Each row is a point on a landscape with many valleys, with its height.
A ball rolls from a point to the lowest of its 2 nearest points, and stops where none of them is lower. Distance is the straight distance between rows; heights are no part of it.
j435: 0,2,17,-12,5,11,11,-31,69,57,-14,-20,50,-13,14,-38,-1,17,-6,1  height 837
j52: -23,-24,15,30,-4,11,-37,6,34,21,-4,17,-15,28,18,-89,2,15,0,30  height 643
j672: 22,26,32,73,12,-8,-13,35,27,65,-26,57,-1,-18,-48,-23,54,17,71,-16  height 321
j535: -12,-23,-7,-4,-35,8,10,-11,-20,-57,-11,-20,-67,-27,34,11,-4,-32,22,-13  height 569
j524: -16,-47,-8,46,-2,25,-5,21,42,20,6,45,30,15,-15,-33,17,44,22,8  height 818
j323: 28,-49,-21,-21,28,21,6,-3,-32,-57,0,-1,22,15,27,-8,6,39,-19,16  height 584
j990: 2,17,35,48,-3,-22,-12,16,34,70,-42,32,25,-2,-53,15,65,12,69,8  height 336
j924: -3,32,3,-25,12,-13,-16,-53,4,-43,7,-51,-28,-6,24,13,-7,-40,-9,10  height 417
j624: 37,28,-6,11,-46,1,-3,-6,-19,27,-18,13,13,31,-1,20,2,-2,12,37  height 481
j287: -38,6,42,3,-66,5,4,-42,28,28,-62,-15,-13,-38,2,29,5,-22,33,7  height 792
j732: 1,21,-60,-24,71,-6,6,-9,-18,-36,28,-24,5,-28,51,-46,-27,10,-65,-20  height 558
j289: -3,13,2,2,-30,-14,17,-13,-42,-46,-30,-25,-32,37,3,77,36,-15,-26,19  height 450
j783: -12,-23,-11,-2,58,-7,2,-5,-19,-67,6,-30,-2,4,33,12,2,-4,-69,-10  height 343
j687: 15,-24,22,9,3,-15,-40,-7,19,7,28,14,57,-23,-31,-14,-22,67,41,-28  height 227
j343: -26,-12,61,33,36,-5,-15,18,35,52,-46,36,1,-50,-72,-27,54,-14,70,-12  height 537
j31: 52,-16,12,-12,1,8,39,5,2,1,27,22,58,59,9,4,33,27,-19,24  height 482
j436: 38,35,-13,-29,-54,-26,43,35,-89,-4,-20,0,-2,17,34,78,-1,-57,24,14  height 528
j727: 70,-23,-5,-1,31,31,4,2,-29,13,13,38,-8,19,4,5,-8,-4,-13,7  height 662
j865: 26,-4,-2,19,-5,31,6,-22,60,63,-4,-9,24,-4,31,-24,1,11,-5,-2  height 827
j583: 48,21,-8,-9,-48,-44,65,35,-23,2,7,-3,-13,64,33,50,26,15,2,-2  height 500
j840: -25,12,1,20,13,-2,-40,-19,30,16,3,-2,-9,-4,-41,1,-4,20,-7,-7  height 402
j403: -2,-15,33,-2,-10,-14,12,-17,2,-4,4,-17,-32,-7,-22,69,19,-27,40,-19  height 370
j201: -18,-21,-7,-9,20,20,-33,3,-7,-1,8,7,-46,-17,4,-51,-39,-18,-5,-6  height 208
j591: -30,-25,-33,-31,15,22,18,-12,2,-9,15,-9,45,-9,16,-9,-17,-3,-12,18  height 428
j649: -39,-23,22,32,-40,19,8,-15,56,35,-54,-10,-14,-29,-9,6,32,-7,32,-6  height 797
j219: 26,8,49,53,0,-12,-40,9,17,59,-21,18,-26,21,1,36,31,-4,52,1  height 272
j723: -53,2,66,-5,0,1,-23,1,34,-7,-17,-47,-11,-21,-3,-2,-12,-22,-12,-11  height 322
j485: -33,-27,-6,-32,14,25,-9,10,-6,-2,6,-17,60,-36,5,-22,-36,12,6,13  height 477
j72: -15,43,-31,6,-52,-8,-5,-5,19,10,16,11,-30,21,-25,-18,-13,-17,5,23  height 311
j728: 12,-2,13,34,37,-13,-59,-33,45,14,7,-5,5,4,-30,-15,-4,45,-27,-19  height 420
j246: 45,-11,13,36,21,25,-21,7,-9,30,13,44,-14,7,-35,2,-11,9,-21,-19  height 680
j635: -9,35,-8,-11,-11,-11,9,27,13,18,36,1,35,-41,-40,-7,-41,6,14,-16  height 312
j936: -37,-25,9,42,-10,10,-22,-15,68,37,-29,-3,6,-20,21,-10,24,10,49,6  height 803
j980: 0,-2,18,-52,30,2,-14,12,0,6,32,22,7,-37,-57,-44,-16,28,29,-6  height 377
j669: -13,-6,-79,-28,71,3,15,-27,-25,-29,8,-13,5,-10,33,-33,-7,1,-73,1  height 627
j922: -10,-19,15,-17,32,16,-2,5,13,-29,13,-34,-38,29,41,-40,0,-12,-41,13  height 426
j949: 7,24,16,36,-46,1,-3,39,-9,38,-15,38,-26,-12,-51,6,-10,-9,34,-6  height 190
j206: -24,-50,-9,-9,55,-1,-38,-30,31,25,44,28,85,31,12,-49,6,16,-15,6  height 798
j368: 27,50,17,28,-43,-30,-7,18,-31,-19,0,-39,8,22,27,55,-5,-7,-13,6  height 257
j317: 22,31,-6,-23,-61,-7,42,2,-61,1,-16,13,-23,5,-12,72,-7,-38,30,10  height 503
j615: -5,-29,-4,28,18,35,-51,-35,27,40,-8,13,-10,-29,22,7,-16,-19,4,9  height 822
j18: 39,47,22,-1,-82,-71,22,14,-40,36,-37,-27,-50,30,23,74,4,-47,16,-13  height 330
j307: -34,-3,31,62,40,-7,-70,45,17,54,-5,55,21,-36,-49,-41,30,4,50,0  height 539
j359: 14,3,53,74,9,-16,-20,71,7,71,-30,53,-8,-21,-28,-4,58,-16,81,-9  height 337
j470: -29,22,-13,-43,42,-12,4,-36,7,-32,10,-54,0,-41,48,13,-19,-37,-19,-8  height 461
j826: -25,13,23,28,24,-16,-14,-21,66,61,3,13,1,-39,-38,4,32,-15,69,-14  height 401
j381: 25,33,2,30,-6,-7,9,-12,40,29,-2,-21,37,-7,-24,-13,-9,47,-44,-29  height 406
j923: 54,12,-24,-7,27,27,18,-6,-18,6,21,16,-30,-2,26,5,-3,-40,-16,16  height 626
j339: 36,-14,40,2,-27,9,45,27,-12,-21,-15,-22,-16,6,49,15,9,14,17,-11  height 453
j879: -9,-41,10,9,13,23,-10,7,21,18,-31,-8,15,-56,5,-22,-46,50,8,-44  height 350
j752: -33,-78,-3,7,48,-1,-32,-21,58,24,26,21,53,18,19,-43,21,21,14,-6  height 814
j233: 18,-5,-24,-34,49,16,-18,-25,-23,4,10,31,26,-7,-2,-35,-21,16,-31,16  height 719
j663: 10,-4,27,16,23,-24,-24,7,62,29,48,15,18,19,-9,-27,28,17,38,-1  height 443
j283: 35,-16,-12,17,10,-5,46,11,-30,-20,19,-2,8,46,25,54,25,6,-51,-6  height 454
j673: 3,17,-31,28,-17,-5,-26,-24,27,25,12,21,-14,17,-49,-10,1,14,8,9  height 376
j721: -26,-21,-27,-50,42,-4,-9,-27,-9,-28,16,-23,-8,-66,10,-18,-40,1,9,-38  height 821
j901: -56,-16,-35,9,10,-1,-58,0,39,27,17,8,-29,24,-2,-78,-6,14,-6,13  height 594
j149: -7,-28,-36,-66,34,17,-7,-5,-34,-43,10,-17,-3,-54,26,-43,-37,18,27,4  height 812
j443: 3,-35,49,41,-11,-28,11,21,3,0,6,-1,-11,11,-9,86,26,-4,46,-22  height 380
j259: -52,-19,-26,4,34,-13,-60,-13,42,18,7,-18,3,13,20,-79,-19,30,-37,-14  height 543
j350: -71,-43,-10,-20,51,-21,-18,-27,22,-27,16,-30,15,2,-12,1,-13,-4,-35,-10  height 175
j352: 48,11,11,1,-58,-14,60,23,-9,1,-31,-25,-30,31,25,36,12,19,1,-4  height 473
j819: 39,-32,42,17,-3,35,20,28,-1,9,-17,-10,18,-13,46,5,-13,37,1,-23  height 425
j101: 38,5,-22,-14,-24,25,24,37,-42,-28,17,4,19,7,61,-3,-13,4,8,33  height 264
j74: 29,9,20,53,4,-17,-10,35,29,58,6,50,-15,-3,-57,-18,31,33,46,-30  height 304
j965: -44,4,-56,8,-26,-2,-31,-11,-56,-69,1,3,-2,-1,1,17,-21,-6,-27,27  height 607
j369: 37,3,12,1,8,-21,1,-13,10,-14,35,2,12,29,-17,-1,12,48,20,3  height 485
j530: 17,-8,16,22,45,6,-54,-31,24,36,11,15,92,-8,-2,-9,-15,29,-23,-11  height 841
j966: 8,-30,5,41,-2,3,17,2,38,44,-6,5,-8,-19,-1,18,9,20,12,-40  height 250
j983: -17,-45,6,56,22,2,-32,20,28,24,21,31,15,-38,-12,11,1,14,66,-38  height 152
j86: -7,31,9,-7,2,-2,-19,-40,23,1,-10,-34,-24,-3,-19,14,-6,-22,-7,14  height 386
j63: 43,54,15,5,-28,1,8,1,2,54,-11,10,36,11,-30,37,2,-14,-4,20  height 455
j988: 55,25,60,41,-19,-23,-20,30,-5,54,-4,1,-26,17,3,37,5,-4,31,-23  height 291
j202: -10,11,29,-11,-26,-2,49,36,-1,-8,9,-30,20,-35,-12,26,-17,9,13,-41  height 305
j622: -18,-25,-37,-28,71,3,-35,-52,18,39,-10,-5,27,3,-1,-36,-25,22,-64,-20  height 531
j338: 36,3,-1,-14,-2,0,12,-39,-4,-13,13,-6,-33,-7,-22,49,5,-3,27,-12  height 357
j377: 3,2,-13,24,47,-10,-50,-34,15,0,32,-20,27,3,3,-19,-41,18,-23,-21  height 452
j198: -28,14,12,6,-31,-19,-16,-19,42,42,0,11,-1,-23,-24,14,18,-40,61,5  height 379
j205: -6,-15,52,24,-5,16,-9,8,27,27,-28,-7,-21,23,-4,-9,19,-4,-7,14  height 404
j427: -16,-16,-11,-24,18,13,-22,2,-4,-31,4,-9,-61,6,32,-50,-31,-20,-45,14  height 338
j218: -13,17,-47,-6,9,20,43,27,-33,-56,19,-19,44,-12,72,-16,-12,-4,-45,22  height 513
j497: -19,-33,-20,-9,-24,38,-25,-3,2,9,-11,29,8,-1,-7,-39,-11,18,21,39  height 572
j49: 14,6,-8,9,-22,4,18,-3,6,2,-21,-9,15,-9,-46,15,-3,50,-20,-15  height 378
j163: -20,3,38,51,-59,-18,-26,4,-1,40,-31,23,-52,3,-22,50,31,-52,36,-16  height 125
j247: -43,-54,5,59,2,7,-13,1,69,33,-8,27,7,-7,-13,-12,38,19,29,-6  height 810
j425: 19,-10,-2,-1,-11,36,11,15,14,19,-38,1,2,-4,0,-44,-13,38,-30,14  height 622
j274: -6,24,-31,-50,-46,7,72,17,-34,-57,-18,-2,-30,12,-2,-2,30,-5,-13,40  height 590
j296: 10,42,-42,-9,43,10,-11,15,-25,-32,26,-19,14,-23,27,-19,-34,-8,-43,-1  height 471
j389: 39,-2,23,-6,13,-22,2,-12,45,7,45,8,33,35,-27,-36,31,51,29,-5  height 468
j959: -10,1,-28,-39,41,10,-13,-53,-33,-71,-39,-38,-31,-24,36,-7,2,-16,-27,23  height 430
j804: 8,-37,25,34,-7,-15,15,24,10,13,16,13,17,41,13,60,21,-12,23,-16  height 399
j776: 51,10,-35,38,0,5,37,10,-6,-10,20,-17,-25,16,49,12,-10,6,-25,-32  height 496
j258: 8,57,-41,-15,-12,-6,30,3,-43,-57,9,-1,-59,4,23,9,-1,-57,-33,4  height 723
j486: -45,-13,7,-50,-18,-3,-10,-8,-24,-52,15,2,-33,-25,-17,-22,-22,-19,39,4  height 419
j265: -5,25,31,31,27,-25,-30,1,68,52,23,31,12,-18,-27,-28,28,-7,52,-15  height 418
j48: 4,-37,31,60,9,5,-14,38,25,25,27,19,-3,-15,3,19,-6,5,36,-43  height 195
j414: -11,-18,21,-72,9,-11,-4,-3,-15,-22,22,2,-24,-40,-20,-36,-21,0,46,6  height 400
j341: 23,-5,-10,-22,44,-3,4,-22,23,-19,32,13,41,45,13,-75,12,37,-69,1  height 746
j944: -3,-20,-49,-65,47,-9,-28,-30,-23,-27,27,-3,20,-15,13,-59,-27,54,17,-2  height 800
j121: -3,-50,30,-8,36,22,-12,0,13,3,3,-2,2,28,20,-35,-6,14,-30,9  height 486
j304: 84,6,28,-8,-20,-18,-1,-12,-33,16,-8,-5,-16,35,-1,61,24,21,25,11  height 316
j382: 17,-46,14,14,18,41,4,34,-2,6,-3,-5,37,-34,20,-20,-44,33,-9,-30  height 388
j778: 11,-31,-2,21,-12,15,49,14,49,18,2,8,-37,17,20,3,9,3,-3,-21  height 332
j95: -22,-18,-4,19,-3,26,-26,-34,64,50,-15,-1,-7,-19,32,-15,1,-9,18,11  height 813
j402: 58,-1,16,-4,0,2,34,34,-38,15,10,31,33,57,-21,24,13,10,-24,24  height 434
j277: -30,-12,-18,-10,64,-9,-53,-30,37,39,12,-21,34,1,2,-53,-41,16,-40,-22  height 495
j189: 32,-33,28,16,5,5,38,3,38,34,-2,13,31,39,1,13,42,24,-13,4  height 476
j263: 7,14,-13,-6,8,3,-50,-21,-29,-47,-9,-16,18,24,-2,-4,-11,25,-15,32  height 536
j526: -9,-53,-55,-63,67,2,-19,-24,-36,-13,27,8,48,-21,22,-58,-31,49,-22,-17  height 783
j257: 62,16,50,10,-2,-22,-4,22,-17,20,11,-8,-14,19,-18,36,5,5,27,-11  height 302
j349: 32,-12,-10,40,-9,8,10,11,-11,-17,14,-16,-54,-3,34,33,-25,-10,2,-38  height 540
j167: -27,-7,0,8,-41,40,9,13,18,30,-36,18,-14,-7,-22,-32,-9,14,16,16  height 597
j132: 38,9,-32,3,0,-5,0,-24,14,-14,6,11,41,40,-1,-53,4,50,-59,13  height 718
j529: 19,-5,-14,12,-28,39,-10,-1,-8,20,-4,36,22,28,4,-23,-3,-1,20,51  height 533
j798: 13,22,-35,-42,53,12,18,-26,-45,-81,-9,-33,-12,-27,44,2,27,1,-26,28  height 387
j646: 13,-29,46,34,28,18,-13,-1,35,36,-18,9,14,37,2,-14,23,17,-34,4  height 437
j388: 49,47,21,-19,4,-6,42,10,1,-10,13,-22,-33,23,16,14,5,-13,-4,-2  height 356
j724: 10,-58,-28,-19,51,5,16,-10,-12,-43,28,11,43,15,12,-23,1,48,-49,-24  height 544
j846: 15,-9,-14,34,-32,0,-40,-22,-17,8,0,32,-45,26,-31,50,12,-30,43,2  height 207
j885: -23,-23,-45,-33,61,18,12,-26,20,-11,5,-12,7,11,42,-45,1,-16,-66,4  height 690
j43: -1,64,-9,-13,-61,-41,31,17,-61,-22,12,-9,5,12,28,72,1,-76,4,15  height 561
j477: -43,-49,-48,7,18,0,-26,-18,49,32,-6,25,55,3,-11,-64,-13,54,-23,-9  height 840
j29: 19,-33,-42,-56,66,28,-13,-7,-40,-13,12,15,51,-10,30,-43,-29,14,-43,12  height 753
j834: -52,26,47,32,-17,13,-35,14,39,53,-44,6,-5,-27,-46,-2,7,-38,13,5  height 127
j787: -51,-4,-53,-28,11,12,10,-17,-14,-16,12,16,-2,-1,-23,-15,-13,-23,-9,22  height 314
j386: -30,-50,6,-4,11,-6,16,4,57,-11,43,-16,1,11,19,-27,10,17,13,-12  height 342
j510: 7,64,-32,-27,-15,-31,40,-16,-44,-67,-15,-21,-48,-12,52,38,23,-73,-18,2  height 745
j135: 13,-15,-10,-2,52,7,41,8,-26,-48,6,-4,4,21,8,31,18,7,-60,-5  height 403
j593: 14,37,13,-4,-22,-36,46,-18,-5,-3,5,-43,-26,33,23,78,27,-61,-5,5  height 768
j917: 42,72,13,18,-36,-34,19,24,-53,-32,-14,-43,-18,15,46,49,-13,-32,-28,-11  height 290
j294: -25,24,30,-24,14,5,12,19,13,-11,4,-43,-2,-24,16,-21,-28,-29,-33,-16  height 372
j713: -23,75,-29,-63,-17,2,3,-14,-40,-61,-22,-2,-32,-16,-10,-34,-1,-11,-26,48  height 487
j480: 41,-1,17,39,-20,-18,-21,-12,5,46,11,27,-43,26,-12,47,35,-31,69,0  height 245
j869: -49,-26,38,3,22,17,-53,17,11,31,-7,27,17,-25,-22,-25,-16,-15,32,5  height 515
j468: -35,-20,26,3,-20,8,-32,38,16,-12,-2,-15,-5,-18,6,-42,-32,32,2,-9  height 254
j850: 8,-44,-15,41,11,16,4,-13,37,41,-5,15,25,-40,3,-8,-14,42,3,-50  height 303
j940: -29,-21,-38,-5,12,9,-20,-9,15,18,2,14,40,14,-44,-42,-22,45,-34,-1  height 849
j458: 19,14,-21,-14,23,15,-13,-28,-20,-22,-28,-10,-12,-9,-43,-23,-17,43,-52,2  height 654
j757: -9,-5,2,4,28,2,10,29,-19,-49,10,-29,23,-29,-7,6,-39,26,-35,-32  height 375
j815: 7,28,-53,-59,34,-18,33,-13,-7,-37,59,-10,4,-5,-4,-38,-3,4,6,5  height 451
j762: 17,37,-8,20,-30,2,7,7,26,62,19,23,65,8,-28,13,-3,-11,26,33  height 429
j779: 31,19,-43,9,-8,23,21,-7,-2,-17,-6,6,28,35,33,-33,-9,37,-75,15  height 677
j226: 24,10,-24,-17,-43,0,48,34,-57,-45,18,-2,21,17,32,18,11,6,23,28  height 71
j214: -4,1,10,37,-79,-22,-33,-8,-32,20,-25,28,-37,24,-18,85,8,-48,35,-2  height 163
j119: -60,-34,-16,-21,76,-9,-15,-12,-13,-35,7,-16,11,13,-8,9,-7,-15,-71,-9  height 258
j571: 1,-17,-45,-39,1,24,25,2,-41,-72,-23,4,5,6,-4,-22,3,47,-28,43  height 617
j686: 48,3,-11,22,-20,0,69,32,29,17,18,6,-36,22,12,12,2,-2,-14,-32  height 410
j786: -52,-63,-7,22,74,7,-54,-23,50,40,5,33,20,-9,-14,-38,23,3,13,-16  height 824
j595: -30,16,-45,15,-33,0,-17,-15,-14,-55,6,-12,-18,11,16,20,-21,-15,-18,6  height 628
j838: 35,33,29,-11,-26,-18,26,13,-24,10,5,-1,-44,25,-12,20,5,-26,6,3  height 326
j462: -7,4,61,68,-16,4,-41,-2,21,59,-45,17,-12,-15,-7,13,41,-34,66,4  height 293
j690: -47,-53,-38,33,1,15,-30,14,50,30,4,29,35,10,8,-72,-3,48,12,11  height 830
j54: 0,-12,-31,-20,-5,24,38,31,-32,-49,12,-16,16,-20,63,-18,-23,-11,2,10  height 396
j92: -50,31,54,42,-52,-11,-34,1,20,26,-36,0,-38,-6,-33,20,0,-62,20,7  height 78
j494: -28,27,40,0,-74,-9,29,-11,13,24,-45,-22,-15,-14,-6,46,13,-52,11,0  height 787
j337: 55,12,-4,-1,-2,-15,10,-40,-17,8,-8,-8,-12,27,2,68,31,5,3,4  height 334
j165: -12,15,-11,-29,10,13,9,-21,-38,-31,0,8,-61,-19,-22,3,-33,-46,-19,-1  height 676
j520: 6,32,18,30,-44,-27,-24,-2,-34,5,-10,-10,-18,18,23,87,-3,-40,16,8  height 211
j276: 19,20,-23,-29,-40,2,46,14,-55,-65,-18,-8,19,15,46,52,37,-12,28,33  height 223
j996: 23,34,13,17,-2,15,-27,12,-4,8,12,-8,37,-1,0,-15,-35,13,-26,9  height 324
j305: 3,5,21,28,-18,19,-34,32,-11,24,-2,5,4,-5,1,18,-49,-10,-2,-8  height 271
j875: -21,38,16,-9,-46,-12,44,-31,11,-7,-35,-37,-23,12,16,47,23,-68,-25,17  height 778
j431: 3,9,58,51,-22,-39,-10,20,30,31,-14,4,8,13,-62,21,62,31,55,-5  height 347
j197: 17,10,-2,-20,36,21,7,-24,-16,-8,-14,-6,-39,-16,-29,3,-24,1,-48,-9  height 663
j607: -37,-36,4,-10,21,0,-31,29,0,-9,14,-1,-13,-20,4,-68,-41,16,-9,-15  height 169
j473: -1,54,-8,-28,1,-27,65,-16,-19,-51,3,-32,-41,2,29,56,37,-56,-9,-11  height 758
j706: 14,8,12,15,-17,-16,-8,25,33,20,5,22,-9,-11,-58,-31,-3,56,41,-23  height 280
j813: -25,-1,30,57,-28,0,-40,4,36,57,-35,48,-32,-26,5,-7,36,-44,85,-2  height 318
j866: -3,21,3,-32,20,-11,-3,19,20,5,53,-8,20,-21,-26,-46,-37,16,25,-22  height 348
j457: 30,-11,-11,5,45,20,-46,-18,-7,37,20,50,9,-1,-26,-28,-18,19,-10,-2  height 694
j484: 11,29,-36,-62,39,-11,33,-13,-25,-54,46,6,-16,-7,-7,-4,18,-22,5,18  height 502
j847: 14,16,17,6,-87,-34,27,-12,-50,21,-36,-6,-75,23,33,70,16,-73,16,-24  height 359
j616: 24,29,-9,-8,5,8,-32,17,-34,-22,26,-10,46,-26,30,-19,-60,9,-32,-5  height 389
j550: -34,-65,-10,-25,41,-3,12,-12,35,-29,36,-25,-1,2,2,-25,7,9,-13,-17  height 273
j540: 14,26,-29,-31,3,12,45,-22,-45,-67,-20,-20,15,-7,30,32,18,10,-12,30  height 323
j375: -17,12,13,-20,-43,-5,24,1,-43,-52,-33,-14,-24,20,-35,51,9,-16,-19,25  height 466
j995: 55,62,-11,9,-22,-32,39,36,-54,-44,-12,-35,-46,28,58,35,15,-17,-46,-3  height 325
j660: -16,2,-36,-49,-44,27,39,3,-23,-45,-29,0,-3,4,-25,-18,-6,25,-10,38  height 623
j216: 24,23,-46,-35,30,18,43,7,-39,-35,32,20,-8,8,12,29,4,-45,-6,18  height 562
j391: -38,-29,-39,18,-12,5,0,-2,-11,-59,-16,-36,-30,-8,6,24,-19,17,-22,-15  height 603
j968: 23,13,43,29,-49,-26,19,8,11,31,-36,-1,-6,19,-61,44,35,30,20,-10  height 355
j741: -39,-39,-26,3,-2,17,-12,-10,-24,-50,-14,-11,-53,-35,26,-3,-16,-4,-17,-19  height 587
j559: 39,47,43,26,-61,-54,3,29,-15,61,-18,-12,-36,28,-1,65,10,-22,28,-28  height 308
j471: -70,-26,-17,-74,41,-7,0,2,15,6,-8,-26,20,-21,7,-51,-33,-6,-37,-17  height 484
j448: 26,12,-21,-6,-82,-62,62,36,-52,-12,-16,-6,-53,59,31,63,28,-19,11,-5  height 532
j396: 24,0,25,-5,-35,-32,46,8,12,42,22,10,12,24,-24,75,34,-20,59,0  height 442
j248: -14,-33,10,19,-12,3,-27,12,17,30,15,11,42,-42,-11,-8,-3,33,71,-10  height 194
j397: 27,21,-52,-15,15,15,42,6,-18,-40,1,-22,45,-5,55,-20,-4,29,-51,12  height 604
j921: 25,31,-12,-3,-61,-15,34,-25,-57,-24,-56,-7,-82,13,53,56,23,-61,-4,-1  height 397
j761: 0,-6,56,-4,-29,12,19,29,1,37,-26,13,-16,35,-36,15,30,-18,20,18  height 374
j684: 24,16,-28,-19,18,-15,-20,-20,-16,-32,38,0,6,36,-18,-1,-7,19,-7,21  height 509
j199: 8,0,27,32,-31,1,15,10,23,28,-50,13,4,9,-63,23,14,40,-17,1  height 363
j666: -19,25,16,13,-44,21,-7,54,-12,6,-6,16,-18,-16,-23,0,-38,-25,4,-4  height 231
j45: -76,-43,-35,-59,37,1,-6,-6,4,32,21,-9,27,-2,23,-76,-33,11,-25,-6  height 538
j508: -8,27,-2,-20,1,-14,42,28,-21,-51,24,-33,17,-22,-1,22,-12,9,-22,-28  height 340
j98: -46,-16,53,11,-21,3,-14,28,21,-21,1,-39,18,-22,-10,5,-16,-1,13,0  height 296
j68: -6,20,17,15,-30,-12,3,9,34,30,23,12,32,-1,-29,19,12,-15,54,12  height 405
j893: -10,11,-38,-6,15,8,-43,-3,-53,-71,9,-14,31,6,29,4,-7,13,-21,40  height 567
j962: -60,1,18,31,-51,-8,-31,-20,40,36,-21,34,-34,-31,-26,6,36,-48,83,-10  height 349
j44: 11,-31,-9,26,10,4,31,13,5,-22,46,2,18,38,23,41,21,-4,-10,-8  height 445
j447: -17,30,-54,-25,-28,21,11,-12,-11,-6,10,28,-10,18,-26,-6,-7,-38,-20,33  height 98
j678: 12,-12,-16,18,-22,0,23,-6,-34,-63,-15,-34,-56,-13,49,40,2,-13,9,-23  height 559
j648: -33,-26,35,24,24,6,-42,18,28,46,-18,36,6,-46,-41,-49,21,5,49,-5  height 527
j387: 23,4,2,-16,7,27,-21,2,-16,-1,-31,-1,-13,-27,-28,-54,-36,54,-38,-10  height 644
j239: -50,-27,28,-32,4,17,-17,11,-18,15,-6,11,22,-49,-20,-17,-35,-17,16,8  height 501
j905: 4,5,-10,-51,40,-19,12,-3,13,-13,69,-18,21,-6,-8,-37,-25,20,-1,-1  height 390
j152: -37,13,-20,-47,57,-5,-15,-58,-16,-35,-16,-46,-24,-37,37,-18,-25,-17,-47,9  height 469
j500: -14,-42,-16,-35,65,-7,-30,-17,17,0,34,3,65,40,26,-65,11,14,-57,-3  height 775
j950: 22,-21,-32,-9,50,22,42,-9,-20,-29,18,30,36,28,-14,-14,4,22,-76,-3  height 480
j151: 13,7,31,-9,-28,-6,36,8,16,16,32,-6,37,16,-11,36,12,-2,34,22  height 424
j102: 31,-16,52,0,-13,18,20,41,-19,31,-4,36,3,56,-22,8,25,-5,5,23  height 398
j683: -10,64,-32,-73,-27,-2,52,-3,-50,-73,-10,8,-5,-8,2,-4,31,-30,-6,52  height 545
j409: -2,18,26,-11,-25,10,38,34,13,20,7,-11,31,-42,-20,-9,-37,0,18,-19  height 281
j748: 25,-17,14,45,16,32,-46,-15,13,42,8,12,29,7,11,18,3,-3,28,-1  height 831
j545: -29,36,-45,-34,12,11,29,-15,-42,-62,-19,4,-54,-18,-14,0,-1,-56,-43,12  height 695
j785: -41,14,9,-55,40,7,-4,-9,13,10,-8,-39,16,-37,19,-49,-39,-12,-30,4  height 433
j861: -19,22,-4,-30,-50,-6,17,-7,-42,-30,-9,7,-15,-1,-35,40,4,-44,5,12  height 483
j857: -34,27,41,35,-46,-1,-4,38,10,37,-36,21,-18,-23,-69,-13,13,-3,12,-3  height 162
j35: 16,-23,16,40,31,17,-53,-22,28,30,21,8,68,-6,22,8,-21,16,9,5  height 836
j726: -12,25,1,-58,1,3,-12,-21,-36,-49,-21,-25,-30,-5,-34,-35,0,4,-7,28  height 449
j972: -5,-1,26,14,23,-28,-48,17,33,19,20,18,25,-14,-55,-49,0,52,30,-38  height 255
j994: 4,19,-10,-14,-65,-27,24,-28,-59,-50,-44,-10,-55,26,41,86,30,-45,-2,7  height 423

Where does a ball stop that starts at each point below?
j752 -> j226
j571 -> j350
j49 -> j983
j149 -> j409
j669 -> j92
j923 -> j409
j307 -> j447
j359 -> j983
j381 -> j92

Call two points neighbours if one is among the 2 nearest of the other. Go from one point of each pair to the other, from neighbour to neighbour, staying as low as possible. Name the highest point that can't be avoided.
j447, j226 -> j152
j447, j86 -> j840
j607, j761 -> j121
